A landscape with many valleys, sampled at points; each row gives a point and its height.
From any point a ball rolls to the lowest of the 2 points nearest to it. It stops when none of these is lower. Distance is the straight distance between rows; heights are no part of it.
K262 h=6.55: [ 24   4  -8 -12  -9 -14   3   7 -15  22   1   1   5  13   3  -2  13  -2
  -7  -2 -18  -2   4  -8  -8]
K497 h=2.42: [-27  -4   1   4  12  13   1 -17  24 -20   8   8 -20 -13   1  12 -28   9
  12   3  21   5  -8   5  -9]
K956 h=6.15: [ 14 -21 -12  -6   3 -11  -2  16 -20   5 -23  -7   3  -5   1  -7   2 -11
   6  15  -6  -1  31 -15  10]
K77 h=6.88: [ -5 -13 -24 -21  13   0  -6 -11  10   9  34  -2 -10   9   3   8 -31  15
  -7   4  -8   3  18 -10 -21]
K321 h=4.91: [-13  -4  -9 -18   4   2  -4  -6   7  -7  19  -6 -10   9  -7   7 -16   9
  -6   1   0  14   1 -13 -19]
K959 h=4.11: [  3 -17 -22  -7  -9  -4  -1 -23  -6  19  16  20   3  -5  29 -10 -18  16
   6  -1  10 -31  27  -2  -3]
K472 h=8.52: [  6  10  11  11 -10  -3  -3  13 -13   0 -18  -7  14   4  -2  -7  25 -10
  -1   2  -6  -3  -2  -2  12]
K993 h=6.21: [ 12  20  29  20  -7  14  10 -11   7  18  -5  15   7   0  14   3  12  -6
   8 -27  -2  -1 -37  41  16]
K706 h=5.06: [ -8   5   7   0 -11   1   8  12  -6  -1 -17   0   6   7   4 -11  14  -5
   6   9  15   7   6  -7   1]
K35 h=3.84: [-10 -16 -22 -24   1   3   5   5  11  -9   3  -2 -11   2   6  -5  -9   0
  13  15  22  13  16 -19  -1]
K399 h=2.33: [ -5   8  -1  -5 -15   3  21  -5   1  17  18  29  -4   2  26 -13   4  12
  10   2  46  -9  -5   6  -9]
K152 h=8.87: [ 22   3   8 -11 -17 -11  10  20 -18  13 -19 -13   5  11  -7  -5  31 -20
   2  11  -8   8   6 -12   4]
K934 h=7.10: [ 11  -1 -12 -16 -11 -11  12  10 -17  25  -3   6   8  12  16 -12  12   1
   5   5   5  -3  17 -10  -7]
K677 h=8.03: [ 32  -6 -11 -11  15 -22  -4   7 -17   8   3 -20   0  -5 -18  10   9  -8
 -27  17 -37  -9   6   3  -1]
K736 h=4.95: [-18   2   9   3  -3  11  14  13  10 -16 -22   2  -2   3   0  -7   7  -7
  12  16  31  19   2  -2   6]
K182 h=7.23: [  5 -12   3 -15   7 -15  -2  15  -2 -14 -10 -29 -12   3 -37   6   7 -15
 -11  12 -10  23  -6 -13   0]
K998 h=7.46: [  5   2   2  19   8  -2 -17   0 -17  -2  -9  -4  18  -8   3  -4  14  -2
  -6  -7 -17 -22   7   7  13]
K863 h=3.99: [  5   9   3   2   1  -3 -12  -7   2 -10  12 -13  -3   7 -19  10   2   1
 -21  -7 -23   2 -21  -5  -7]
K213 h=4.99: [ -4   3   6  10   4  -1 -12   5  -6 -13  -7  -9   3   0 -12   2   7  -3
  -8   0 -10   2  -5  -4   5]
K259 h=7.24: [-20  16  -3 -16  -5   6  13 -15  21  -3  31  12 -14   8   6   8 -12  15
   1  -2  27  13 -18   2 -27]
K464 h=4.69: [ -2  18  31   8 -15  16  29  -4  22   8 -11  17  -4  19   8  -4  16  -8
  13   0  29  21 -27  20   2]
K554 h=1.93: [ -7  11  11   4 -10   6  24  -8   3  14  14  32  -7   2  25  -9   5   7
  14   3  46  -8 -11  14  -5]
K948 h=7.12: [ -6  -3   4  21   2   1 -13  -8 -10  -2 -10   6  14 -18  11  -6  -4   2
   5  -8  -2 -22  14  10  16]
K600 h=5.85: [  8  -3  -3 -11  -4 -10   2  10 -16  10  -7  -6   3  10   1  -6  10  -5
  -1   9  -6   5  13 -12  -6]
K664 h=7.19: [-23   8  -7 -12   0   8   8 -17  20 -10  27   9 -17  -1   8   8 -19  15
   6   3  30  10 -10   2 -22]
K627 h=5.36: [-12  17  19  17   6   6  -8 -14  12 -15   8   1  -2  -1  -9  17  -5  -1
  -7 -12 -13   6 -27  15  -2]
K650 h=2.38: [-17 -16   7  18   9   6  -2  -5   8 -18 -19  12   6 -25   4   6 -17   0
  16  -7   5 -11  10   9  32]
K648 h=4.23: [-12 -11 -13 -12   2   3  -3  -4   5  -7   3  -1  -7   0   3  -2 -14   6
   4   5  10   4  13 -13  -8]
K345 h=4.53: [-10 -24 -17 -11   5   4  -3  -4  12 -15  -3   1  -9  -6   0   4 -19   6
   7   5   9   1  16 -19   4]
K395 h=4.46: [ -4  20  18   3 -19  10  29  -1  17  10  -3  21  -4  15  12  -5  13  -1
   7   0  30  12 -23  12  -6]
K82 h=2.12: [-16   7  15  22  18   7 -17 -14   2 -13   3   1   3 -17  -2  15 -13   4
   0 -13 -11  -6 -11  23   6]
K368 h=6.70: [  3  -8 -22 -20  14  -9  -2  -4   4  17  39  -1  -9  13   1   9 -28  13
 -12   5 -21   2  20  -7 -24]
K761 h=6.38: [  4  20  30  20 -10   9  13  -7   8  13  -8  17   9   4  13   1  12  -6
   8 -18   5   2 -28  33  13]
K217 h=1.79: [-14   3  -4  -1  -6   7  14 -18  11   0  28  26 -22  -8  23  -5 -12  11
  21  13  49  -1  -8  11  -4]
K838 h=3.81: [-18  11  10   4  -4   5  12 -13   7   1   9  18  -4   0  13  -1  -7   7
   6  -1  25   0 -11  12 -12]
K446 h=8.51: [ 24  -4   6  -8  -4 -16   2  22 -25   8 -23 -17   5   3 -10  -4  30 -22
  -1  17 -11   4  16 -11   8]
K227 h=5.74: [ -6  -5   3 -10  -4  -1   6  21  -7 -11 -21 -12  -4   7 -13  -6  12 -12
   7  14  10  17   8 -14   0]
K972 h=6.80: [ 13 -18 -15   8  17  -7 -27 -11 -11   0   4  -7   2  -9  -3   7 -13  11
 -13  -2 -25 -19  18  -3   0]
K226 h=7.30: [  3  -4 -10 -10 -13  -5  10   6 -16  16  -8   6   9   6  19 -18   9   2
   9   8  15  -6  20  -8  -3]
K517 h=2.00: [ -1   5  -4 -19   0  -3  -6 -12  16  -7  33 -16 -16  17 -26  13 -18   7
 -23  -8 -21  21 -26 -10 -22]
K967 h=2.67: [  7   4  -7 -20  -2  -8  -1  -6   8   5  29 -10 -10  19 -16   9 -11   3
 -18  -7 -22  16 -15 -11 -19]
K720 h=9.00: [ 28  11   3  -4 -26  -5   9  18 -12  23 -17  -1  11  11   4 -10  32  -9
   2  -4  -8  -2  -4  -8   3]
K973 h=5.77: [  5  26  18  19  -7  10   5 -15  14   5   8  10   2   1   4  11  -2  -3
  -2 -25  -9   1 -39  24  -3]
K335 h=3.14: [ -8 -18  -8   5  14   1 -21 -11   6 -14   6  -9  -6 -11 -14  13 -25  11
  -6  -6 -10  -4   8 -10  -3]
K21 h=7.25: [ -1 -10  -4  16  -5  -3 -10  -9 -14   5 -12  10  15 -14  17 -13  -3   2
   8  -4   2 -28  23   4  15]
K979 h=5.99: [  9  24  21  23  -3  12   4 -17   9  13   5  16   5  -3  10   9   3  -3
   4 -31 -11  -5 -41  38   5]
K323 h=6.35: [  9  -8 -18 -13  15 -14 -12  -6  -2  12  32  -8  -7   9  -9  14 -24  13
 -21   3 -31   0  12  -3 -18]
K233 h=7.27: [ -3  -3   0  19   9   0 -21  -7  -8  -7  -4  -2  11 -14   0   2  -3   4
  -4  -9 -13 -18   9   5   9]
K389 h=3.33: [-20   4  -2  -1   0   5  -3 -22   9  -2  24  10  -8  -6   6  10 -23  17
   0  -8   9  -6  -7   5 -22]
K98 h=8.41: [ 36  -3  -7  -6  12 -16  -3   3 -16   8  -1 -18   4  -2 -16   4  20  -9
 -27   9 -42 -19  -2   1   1]
K750 h=3.20: [ -6   1 -18 -22 -13   1  16   4   5   6  15   8  -5   8  22 -16   6   5
  15  15  42   9   9  -9  -6]
K855 h=2.70: [-25  -1   5   7   9  10  -5 -14  14 -15   8   5 -11 -11  -2  11 -24   8
   4  -3   9   2  -6   4 -10]
K583 h=3.12: [-16  -9   6  12   1   9  10   1   8 -13 -22  11   1 -13  12  -9  -5  -6
  17   8  27  -2  10   5  21]
K268 h=5.35: [  9 -10  -4   5  21  -7 -23  -5  -4 -12   5 -23   0  -6 -26  10   3   2
 -26  -1 -32 -12  -9  -1   2]
K379 h=7.41: [ -7  15  -9 -27 -16   1  21   2  15   9  21  11  -6  20   8  -5   4   7
   3  -2  23  16 -12  -9 -19]
K438 h=3.04: [-21  -5  -4   4   5   8 -10 -23  11  -8  17   5 -10 -13   3  12 -30  16
   3  -7   4 -11   1   4 -15]
K46 h=4.64: [-12 -14 -13 -22  11   2  -4   1   9 -11  14 -12 -14   6 -12   6 -18   5
  -4   7   3  18   7 -18 -14]
K184 h=1.38: [ -7 -17   5  21  16   4 -14   0   4 -24 -17  -1  10 -27  -8   9 -15   3
   8 -11 -10 -11  11   2  31]
K978 h=4.89: [ -1 -32 -19 -12   9  -2  -2   5   6 -14 -10  -5  -9  -5  -9   5 -18   2
   7   9  -1   4  21 -23   9]
K917 h=3.73: [ -3 -12 -15   1  -4  -2  -8 -21  -7  12  12  12   3  -8  19  -4 -19  15
   1  -6   2 -24  20   0  -8]
K237 h=3.59: [-19   6   4   4  -1   4   5 -19   6  -1  16  15  -6  -6  11   3 -17  13
   5  -4  19  -7  -7   9 -15]
K881 h=6.26: [ 25   0 -18 -14   9 -22  -1   7 -13  22  24  -1  -2   7  -3   9  -9   5
 -18   6 -34  -4  17   0 -12]
K106 h=1.99: [-21   0  -3   1   2   9   9 -22  17  -6  22  21 -25 -11  18   2 -21  11
  20  12  40   0 -12  13  -7]
K10 h=7.92: [ 19  -6  -1   8   7 -10 -11  13 -25   3 -20 -13  11  -5  -5  -7  25 -11
  -5   8 -21 -14  14  -4  13]
K994 h=3.40: [  0 -13 -14   8   0  -2 -17 -22  -7   7   7   7   4 -12  13   1 -19  14
  -1  -8  -9 -26  21   1  -4]
K682 h=6.72: [  5 -24  -4 -13  14 -13  -1  19  -4 -16 -14 -25 -12  -2 -32   5  -2 -10
  -4  13  -4  21   7 -17   2]
K469 h=5.16: [ -8   2  -9 -18   2  -1  -3 -13   7   2  29  -1  -8  14  -4   9 -16  13
 -11  -7  -7   9  -4 -10 -25]
K194 h=3.87: [ -8  11  25  15 -13   6  17  14  -1   4 -25  10  14   6  12 -15  22  -9
  12  10  24   7   1  14  16]
K811 h=5.32: [ 12  -2 -15 -28   8 -19  16  18  -4  19  22  -4  -7  11  -7   2  -9 -12
  -6  18 -16  12  25 -11 -16]
K162 h=7.33: [ 22 -19 -19  -4  20 -18 -16   5 -15   5   3 -13  -4  -9 -11   9 -11   4
 -19  13 -32  -9  22  -3   0]
K804 h=4.13: [ -4 -17 -26 -32   7  -1   9  13  11  -4  10  -6 -14   8   2  -4 -11  -6
  13  20  17  20  20 -21  -4]
K244 h=3.32: [ -3  -7   8  23  12   6 -15   7  -8 -14 -22   0  18 -24   3  -2   1  -3
   5  -9  -6 -14  13  12  33]
K120 h=6.18: [  8 -11  -8  -7  -1 -10  -1  11 -19   8 -15  -6   4   2   3  -9   6  -7
   3  12  -3   1  23 -13   1]
K212 h=3.50: [ -8 -11  -2 -18  11  -7  -6   4   7 -15  10 -23 -18   9 -33  10 -11  -1
 -16   6 -10  25 -10 -14 -13]
K758 h=6.82: [ -2  12  22  22  -8   0   5  -1 -11  13  -9  16  21  -6  18  -7  14  -2
   5  -9   8 -16  -2  24  16]
K103 h=5.76: [ -7  22  28  17   1  13   7 -20  20  -6   4   5  -8   8  -3  14  -4  -5
   3 -17  -5  18 -39  25  -2]
K931 h=1.60: [-26  -7  14  19  18  12  -5 -25   6  -3   6  15 -12 -18  10   8 -29   9
  19 -10   1 -10 -15  35   7]
K907 h=5.73: [ 15   9 -14 -12 -10  -9  -2  -7   0  22  20   8   2  16   3   4  -4  11
 -13 -19 -16  -4  -8  -5 -20]
K808 h=7.85: [ 15   8   5  12 -18  -8   1  10 -22  22 -17   8  24   3  15 -14  29  -1
   4  -5  -1 -21   8   3  10]
K385 h=2.95: [  5  10   9  14   8   3 -14   1  -6 -11  -5 -10  13  -4  -9   2  18  -6
 -14  -7 -23 -14 -12   6  14]
K307 h=7.81: [ -6 -14  -8  -5  -4   2   5  15  -5  -8 -26  -1   1  -3   4 -13   4  -7
  14  13  16   3  21 -16  10]
K707 h=6.13: [ -2  23  20   5 -20  12  21   4  20  -4  -8   3  -3  18  -3   0   9  -7
   1   0  11  25 -26   3  -5]
K815 h=0.64: [ -3 -15   5  21  23   4 -21   2   1 -27  -9 -11   6 -24 -18  10 -10   4
  -3 -11 -16  -9   4   1  24]
K950 h=1.89: [-24 -13   5  18  13  10  -6 -24   8  -5   5  18 -11 -25  10   9 -33   9
  18  -7   3 -20  -4  26  12]
K866 h=5.57: [ -4  23  18  17  -2   7   0 -15  13  -5  10   6  -1   3  -3  15  -4  -1
  -5 -18 -11   5 -33  17  -6]
K362 h=3.36: [-15  -4  15  12   1  12  15   1   7  -7 -22  14   0  -8  15 -12   2  -8
  19  11  35   3   7  14  21]
K985 h=4.10: [-11  17   9  -2 -14   5  20  -5  10   5   6  17  -2   9  11  -1   3   5
   4  -3  25   6 -16   6 -13]
K196 h=5.47: [  2  -7  -1   3  10  -7 -17   2  -7  -9  -2 -16  -2   0 -18   4   3  -1
 -13   2 -16   1  -2  -8   0]
K93 h=4.44: [  0 -11 -23 -35  10  -7  15  16   6   7  18  -7 -13  11   2  -4  -8 -13
  11  24  10  21  25 -19 -11]
K243 h=1.91: [-11 -14   3  17   8   4  -9   1   3 -18 -18   2   6 -19  -2   1 -11   0
   9  -6   1  -7  14  -3  21]
K913 h=6.78: [ 26  25  -1  -1 -37  12  11  17  10  32  -8   7   0   9   7 -15  13  -5
  -3 -20   7   7 -24  -3 -12]
K269 h=6.14: [ 22   8 -11  -5 -11  -9  -3  -1  -8  20   8   5   6  13   4   1   8   6
 -11 -14 -19  -8  -7  -4 -10]
K411 h=1.78: [ -1  -7   2  15  21  -1 -25  -1  -2 -21  -1 -15   3 -14 -21   8  -2   3
 -13  -6 -19  -9  -3  -1  10]
K675 h=4.71: [  6  -2  -1   3  12  -6 -21  -8   0 -13  11 -19  -4   1 -25  11   1   3
 -26  -2 -29  -4 -17  -3  -3]
K209 h=7.39: [  4 -11  -8   9  -5  -5  -6  -1 -18   8 -17   4  13  -7  16 -16   4   0
   6   3   1 -19  26  -5  11]
K313 h=5.63: [-12 -11   2  -2   2   8  11  22   6 -26 -28  -6  -5  -1 -11  -6   5  -9
  14  13  23  19   9 -14  11]
K343 h=5.98: [ -8  21  28  12  -7  14  15  -5  19  -7 -10   4  -4  16  -3   5   6 -10
   4  -3   8  27 -29  13   1]
K731 h=5.75: [ 17  19  10   7 -27   4  10  14   1  12 -13   1   9  10   1  -8  23  -7
   0  -8  -4   4 -17  -2   2]
K752 h=7.66: [ 14   2   3  14   8  -3 -15   8 -21  -1 -15 -10  18  -6  -2  -6  26  -7
  -8  -1 -23 -22   7   3  17]
K279 h=6.32: [  9  23  11   0 -30  12  21  10  16   6  -6   4  -2  16  -1  -5  10  -5
   0  -8   8  19 -26  -4  -9]
K423 h=4.42: [  7 -14   5  10  16  -5 -11  19 -11 -19 -25 -23   4 -10 -25  -2  16 -11
  -3   4 -12   0   5  -8  21]
K415 h=5.84: [ 16  -3 -16 -21  10 -21   5  10  -7  18  26  -5  -7   8  -9   8 -14  -1
 -15  12 -28   6  19  -6 -15]
K563 h=7.03: [ 12 -20 -16  -1  15 -11 -19  -2 -11   2   3 -10  -3  -6  -7   7 -15   7
 -12   5 -22  -8  20  -7  -1]
K714 h=6.07: [ 19  -8  -7   4  19 -12 -18  -2 -14  -2   1 -17   3  -4 -15   6  10   0
 -23   4 -34 -18   2   0   1]
K341 h=5.87: [-10  19  33  13   1  15  10 -14  18  -7  -7   5  -4  12  -2   8   4  -9
   7  -9   4  24 -32  26   5]
K503 h=3.89: [ 11  13  13  16  13  14 -12  -3  -5 -14  -2 -10  19  -9 -10   6  20  -7
 -23 -13 -35 -24 -20  16  17]
K955 h=4.59: [  4  17  20  18  15  15 -12  -9   1 -15   1  -4  16 -12  -4  15  11  -7
 -16 -16 -29 -14 -26  27  18]
K608 h=5.38: [  5   6 -15 -14  -9  -9   1 -10  -1  24  22  15   4  13  12   0  -7  16
  -7 -18  -3  -9  -1  -2 -21]
K113 h=4.22: [  7 -10   3  15  13  -3 -16  16 -16 -12 -25 -15  12 -13 -11  -6  17 -10
  -2   2 -14 -12  11  -4  24]
K835 h=8.19: [ 17  -7   3   1   3 -12  -6  19 -24   3 -25 -16   8  -2  -8  -8  26 -17
  -1  13 -13  -3  15  -8  12]
K543 h=8.75: [ 19   7   3   3 -14  -8   1  13 -18  13 -15  -4  14   7   3  -7  30  -7
   0   1 -13  -8   3  -6   6]
K869 h=7.65: [  0 -19 -15 -11  -8  -1   8  13  -8  -1 -27   2   2  -4  12 -17   5 -10
  17  17  18  -2  29 -17  14]
K285 h=5.09: [ -4  18  18  20  10   8 -12 -11   7 -16   6  -3   6  -5  -8  16   2  -3
 -12 -14 -21  -2 -28  19   7]
K510 h=7.08: [-20  -4 -17 -18   4   7  -3 -21  18  -3  35   4 -14  -1   7   9 -29  20
   2  -1  15   1   2  -5 -24]
K493 h=4.72: [  1  -1 -19 -20  -6  -6   9 -10  -1  24  25  17   2  10  22  -9  -8  16
   2  -6  14 -10  12  -3 -19]
K824 h=5.03: [  2  22  30  17 -16  12  16   3  12   4 -15   7   8  11   5  -2  17 -10
   5  -5   7  17 -23  20  12]
K512 h=1.74: [  7  11   4  11  -3  -3 -10  -2  -8   0   0  -3  11   3  -3   2  13   1
 -10  -9 -17 -10  -8   1   1]
K896 h=7.34: [-19  -2 -15 -25   5   7   2  -3  19 -14  23  -5 -16   8  -2   4 -16   8
   4   8  20  21   0 -14 -19]
K298 h=3.51: [-11  -3 -15 -21  -7   3  11   5   6  -5   4   0  -7   6  11 -11   1   1
  12  15  31  14  10 -13  -6]
K67 h=5.72: [ 12 -31 -17 -12   6 -11   2  15 -10  -3 -21  -5  -3  -8  -4  -1  -8 -10
   8  17  -6   1  32 -21  13]
K304 h=2.60: [-10  -1  11  24  22   8 -22  -9   0 -16  -4   0  10 -27  -2  12 -11   3
   1 -15 -15 -14  -2  23  18]
K921 h=7.26: [-20   5  -6 -15  -1   8   5  -8  15 -10  18   3 -10   5   4   3 -12  11
   1   4  22  14  -4  -7 -20]
K617 h=3.74: [  3  -9   0  19   9   0 -16  10 -13  -9 -24  -6  15 -16  -1  -8   8  -5
   4  -2  -9 -14  17  -1  26]
K458 h=5.83: [-14 -15  -5  -1   4  10  13  15  15 -31 -23  -1  -7  -5  -9  -1  -3  -5
  18  13  27  18   7 -16  13]
K478 h=4.67: [ -5  10  12  10 -14   0   8  10  -9   7 -17   6  15   4  10 -12  17  -3
   6   1  12  -4   3   3   6]
K540 h=7.00: [-15  -6 -20 -24   9   4  -4 -16  16   2  38  -2 -13   9   4   8 -28  17
  -2  -1   5   6   8 -10 -25]
K862 h=5.93: [ 11  -4 -14 -14  14 -14 -14 -10   3   8  36 -12  -9  13 -18  18 -20  12
 -28  -2 -36   3  -3  -3 -18]
K224 h=6.54: [ 21  26   8   5 -34  13  16  15  14  17  -8   3   0  11   2  -9  13  -6
  -1 -16   6  15 -28  -2  -8]
K380 h=1.26: [-25  -6  18  19  27  13 -10 -20  10 -12   1   7  -9 -19   1  15 -26   7
  17 -14  -4   2 -15  34   8]
K906 h=7.60: [  3  -4   3 -11   1 -10  -4   8   0 -13  -2 -24 -11   8 -31   5   6 -10
 -14   7 -15  19 -13 -12  -2]
K733 h=7.40: [-14  -2 -22 -29   3   3   6  -3  16  -2  29  -2 -13  12   7  -3 -12   7
   8  10  21  17   7 -14 -18]
K175 h=6.79: [ 37  28   0   8 -33  15   1  20   7  37 -11   3   4   2   8 -18  21  -8
  -6 -24   1  -1 -26   4 -11]
K356 h=7.67: [ 28 -10 -15  -9  15 -22  -8   9 -19   9   4 -13   0  -6 -12   8   0  -3
 -20  17 -33  -9  19  -1  -2]
K55 h=3.26: [  8   4  -5 -10   0  -7  -8  -8   2  -1  20 -12  -7  13 -17  10  -6   4
 -20  -6 -24   9 -17  -8 -14]
K865 h=2.61: [-16 -16  -2  16   5   3 -11 -17   7 -10  -4  13   0 -26   5   8 -24   7
  11  -9  -1 -24  12   5  16]
K156 h=2.68: [ -5   3 -12 -13 -14   1  16  -8   3  14  25  22  -4   2  27 -16  -2  14
  12   5  45  -6   5  -1  -9]
K833 h=4.31: [  0  14  20  17 -16   2   8  13  -8   9 -21   8  21   5  11 -11  25  -7
   7   0   9  -4  -1  12  16]
K508 h=2.98: [ -9 -13  -6  15   1   1 -17 -19  -3  -3   0   8   5 -21   9   2 -20   8
   6  -9  -4 -26  17   4   8]
K958 h=3.63: [  7  -9   6   3   9  -9  -8  19 -12 -13 -22 -23   0  -3 -25  -2  21 -15
  -6   9 -12   6   2 -10  14]
K40 h=5.46: [  4   3   1  -9 -14  -6   8  13 -13   9 -11  -1   5  12   4 -10  16  -5
   4   6   5   5   8 -11  -4]
K195 h=2.19: [-26   0   3   4   9  12   7 -22  21 -11  15  16 -23 -11   9   8 -25  10
  15   6  29   3 -12  15 -11]
K34 h=8.14: [ -2  -6   5   9  -2   0  -2  21 -14  -8 -30  -8   9  -4  -4 -11  15 -12
   9   8   5   3  16  -8  17]
K932 h=8.30: [  3   1   9   6  -9  -3   1  21 -17   2 -29  -8  12   2  -1 -13  25 -13
   8  10   2   1  12  -7  13]
K605 h=5.50: [  0  -2 -11 -16   8  -7 -12 -15   6   5  36  -6  -9  13 -11  17 -22  15
 -19  -8 -23   6  -4  -7 -25]
K929 h=6.97: [ -4   7  13  22  -4   0  -4  -3 -13   6 -11  11  19 -12  16 -10   6   0
   6  -8   6 -20   8  18  15]
K781 h=4.12: [ -3  -5  -6  -3   2  -5  -9  -3  -6  -2   4  -4  -1   4  -3   0  -5   6
  -6   0  -7   1   6  -9 -10]
K726 h=4.82: [  6  -5 -19 -33   9 -14  20  21   0  17  21  -2  -9  10  -1  -3  -5 -18
   6  25  -1  16  31 -16 -15]
K843 h=2.53: [ -2 -12  -4  14  17   0 -27  -8  -1 -15   3 -10   1 -13 -14  10 -12   8
 -10  -8 -16 -11   5  -4   4]
K84 h=1.53: [-12  11   6  -2  -7   6  21 -12  11   3  22  27 -17   1  21  -4  -2   9
  16  10  50   4 -14  13 -11]
K86 h=6.53: [ 11  -8  -7  10  15  -7 -24  -7 -13  -3   3 -10   6  -6  -7   5   0   7
 -16  -3 -26 -18   8  -1   0]
K425 h=4.25: [ -7 -17  -9 -21  13  -5  -3   9   5 -11   5 -17 -15   6 -22   6 -14  -2
  -6  10  -3  22   6 -17 -10]
K928 h=6.45: [ 44  23   0   7 -23  15   3  20   2  26  -9  -8   4   2  -1 -14  25 -10
  -8 -21 -12  -3 -27  -3  -8]
K995 h=2.99: [ -4   2 -20 -24 -10  -3  16  -1   5  16  26  13  -4  10  24 -16   2  11
  13   8  38   4   9  -6 -11]
K371 h=4.45: [  2 -11 -25 -16  -3  -5   4 -18  -1  24  29  18   1   4  27  -8 -18  18
   3  -2  11 -19  24  -2 -15]
K580 h=4.58: [-8  3  5  3 -2 -1 -5  3 -5 -6 -6 -2  3  4 -4 -2  3  0 -3  0  0  4  1 -6
 -3]
K294 h=2.58: [-11  11  12  20   8   2 -13 -15   0  -5   9   5   6 -12   2  11  -6   5
  -2 -15 -10 -12 -12  21   0]
K961 h=7.49: [  3 -13 -13 -10  -9  -4   7   8 -14   9 -18   3   5   0  17 -18   6  -5
  12  14  15  -6  28 -13   7]
K314 h=6.17: [ 33  22   5   8 -25   9   5  16   3  16  -9  -6   6   6  -2  -9  23 -10
  -6 -15 -12   0 -25  -4  -1]
K504 h=5.26: [-12   1  10  -1  -8   7  12  24   0 -14 -29  -5  -1   7  -6 -10  16 -12
  11  17  22  19   7  -8   7]
K402 h=4.84: [ -1  18  37  12 -13  17  23  -3  19   5 -17  11   3  16   6  -5  19 -11
  13  -3  17  24 -25  25  11]
K571 h=8.11: [ 26  10  -3  10 -15  -8  -2   8 -20  26 -14   9  23   4  14 -10  33  -1
  -2 -11 -13 -27   3   3   9]
K13 h=2.97: [ -6  -1  11  24  17   6 -19  -2  -6 -14 -13  -1  14 -25   2   5  -4  -1
   2 -11  -9 -13   4  19  26]
K789 h=1.66: [-20   4  21  20  25  11 -14 -18   7 -14   1   2  -4 -15  -3  19 -16   3
   7 -15 -11   3 -20  33   8]
K62 h=6.86: [ 19   2 -12 -18  -9 -15  11  12 -17  30   2   7   8  14  12  -5  10  -1
   0   2 -10  -1  16  -8 -10]
K901 h=6.19: [ -1 -14  -1 -15   4  -6   2  20  -7 -10 -16 -18  -9   4 -21  -2   6 -12
   1  14   3  21  10 -18   0]
K588 h=9.13: [ 28   7   6 -11 -24  -9  13  23 -18  23 -20  -4   9  12   2  -8  34 -15
   6   6  -8   3   6 -11   3]
K971 h=2.74: [-15 -15   7  15   2   5   4  -3   5 -12 -24  16   6 -22  11  -4 -11  -4
  17  -1  15 -13  13   9  33]
K681 h=7.61: [ 10  -2  -3   6 -12  -9   1   8 -25  17 -19   4  18   1  16 -17  18  -1
   7   3   2 -16  21  -4   7]
K128 h=2.20: [-21 -10   1  13   6   8  -6 -22   9  -8   4  14  -7 -22   7   8 -29   8
  12  -5   6 -18   3  12   4]
K358 h=2.69: [ -8  -3  -3 -17   6  -5  -9  -6  12 -12  22 -20 -17  13 -30  14 -15   5
 -22   0 -16  22 -17 -11 -17]
K480 h=4.50: [-17  -3  -5  -6   0   6   3   1   8 -15  -3   1  -7  -1   2  -3  -8   3
   5   8  20  10   6 -10  -6]
K154 h=8.58: [ 34   3  -2  -2   3  -6  -1   2 -10   3  -3 -21   4   2 -17   1  23 -12
 -24   0 -38 -16 -16  -2   1]
K964 h=3.60: [-14   3  24  13  -4  11  19   8   3  -2 -26  12   7   1  12 -15  14 -10
  17  13  34   9   4  17  20]
K308 h=8.28: [ 22   6   4   1  -1  -3  -3   4  -5  -6  -4 -24   3   3 -21   0  23 -13
 -19   0 -30  -4 -21  -4   6]
K814 h=7.95: [ -8 -10   2   4  -7   5   9  21  -5 -11 -34  -2   5  -5   2 -16  10 -11
  17  13  21   4  18 -10  18]
K569 h=3.61: [ -9 -11  -5   1   9   0 -15  -3   1 -14   3  -9  -6  -3 -12   6 -15   7
  -7  -2  -5   3   5 -11  -6]
K909 h=7.31: [-14  17  -5 -21 -11   4  16  -8  18   2  26  11  -9  15   6   3  -6  11
  -1  -6  20  15 -17  -4 -24]
K340 h=4.73: [-19   4   6   2  -1   8   9   4   8 -14 -10   4  -4   1   3  -4  -1  -2
   7   9  25  12   0  -1  -3]
K826 h=2.71: [ -2  14   9  18   2   0 -12  -9  -4  -5   5   2  12  -4   0   8   6   3
  -8 -14 -14 -13 -12  11   1]
K846 h=1.88: [ 15  -3   6  -5  -2 -11  -2  18 -15  -5 -18 -23   0   4 -22  -1  27 -20
  -7  11 -15   6  -2  -9   8]
K430 h=7.14: [-24  -2 -13 -12   3  10   0 -19  23 -13  27   5 -20  -7   6  10 -27  16
   9   4  26   6  -3  -2 -18]
K904 h=7.48: [-10   6 -14 -29  -7   0  15   2  11   4  22   2  -7  19   7  -5   0   6
   4   6  20  19  -1 -13 -19]
K834 h=5.04: [  1   5 -10 -10 -12  -7   7  -9  -4  22  17  18   6   8  17  -7  -3  16
  -2 -13  11 -13   2  -2 -18]
K560 h=6.58: [ -1  19  22  20  -9   3   8  -5   0  12  -4  17  13   0  13   0  10  -2
   4 -15   4  -7 -18  24   8]
K592 h=5.31: [  8  23  22  16 -21   8  14  11   6   6 -16   4  11  10   4  -4  21  -9
   2  -5   2   9 -20   9  10]
K378 h=5.33: [  7 -34 -15 -10   9  -9   1  14  -4 -12 -19  -9  -7  -7 -14   3 -11  -6
   7  12  -5   6  23 -24  13]
K878 h=7.91: [  8   2   6  -1   1  -5  -7   7  -3 -13  -4 -22  -4   5 -27   4  14 -11
 -17   4 -20   9 -17  -8   3]

Where does a ball stop that starts at each point below?
K761 | K512
K154 | K648
K120 | K815
K913 | K512
K932 | K380
K262 | K380
K824 | K84
K726 | K84
K862 | K517
K389 | K84
K580 | K815
K994 | K380
K964 | K815
K113 | K380

Write out the way that a ball takes from each point below.
K934 | K62, K262, K269, K907, K608, K834, K493, K371, K959, K917, K994, K508, K865, K128, K950, K931, K380
K314 | K731, K592, K824, K402, K464, K395, K985, K838, K237, K389, K438, K855, K497, K195, K106, K217, K84
K881 | K415, K811, K726, K93, K804, K35, K298, K750, K995, K156, K399, K554, K84
K677 | K356, K162, K563, K972, K86, K714, K268, K675, K863, K55, K967, K517
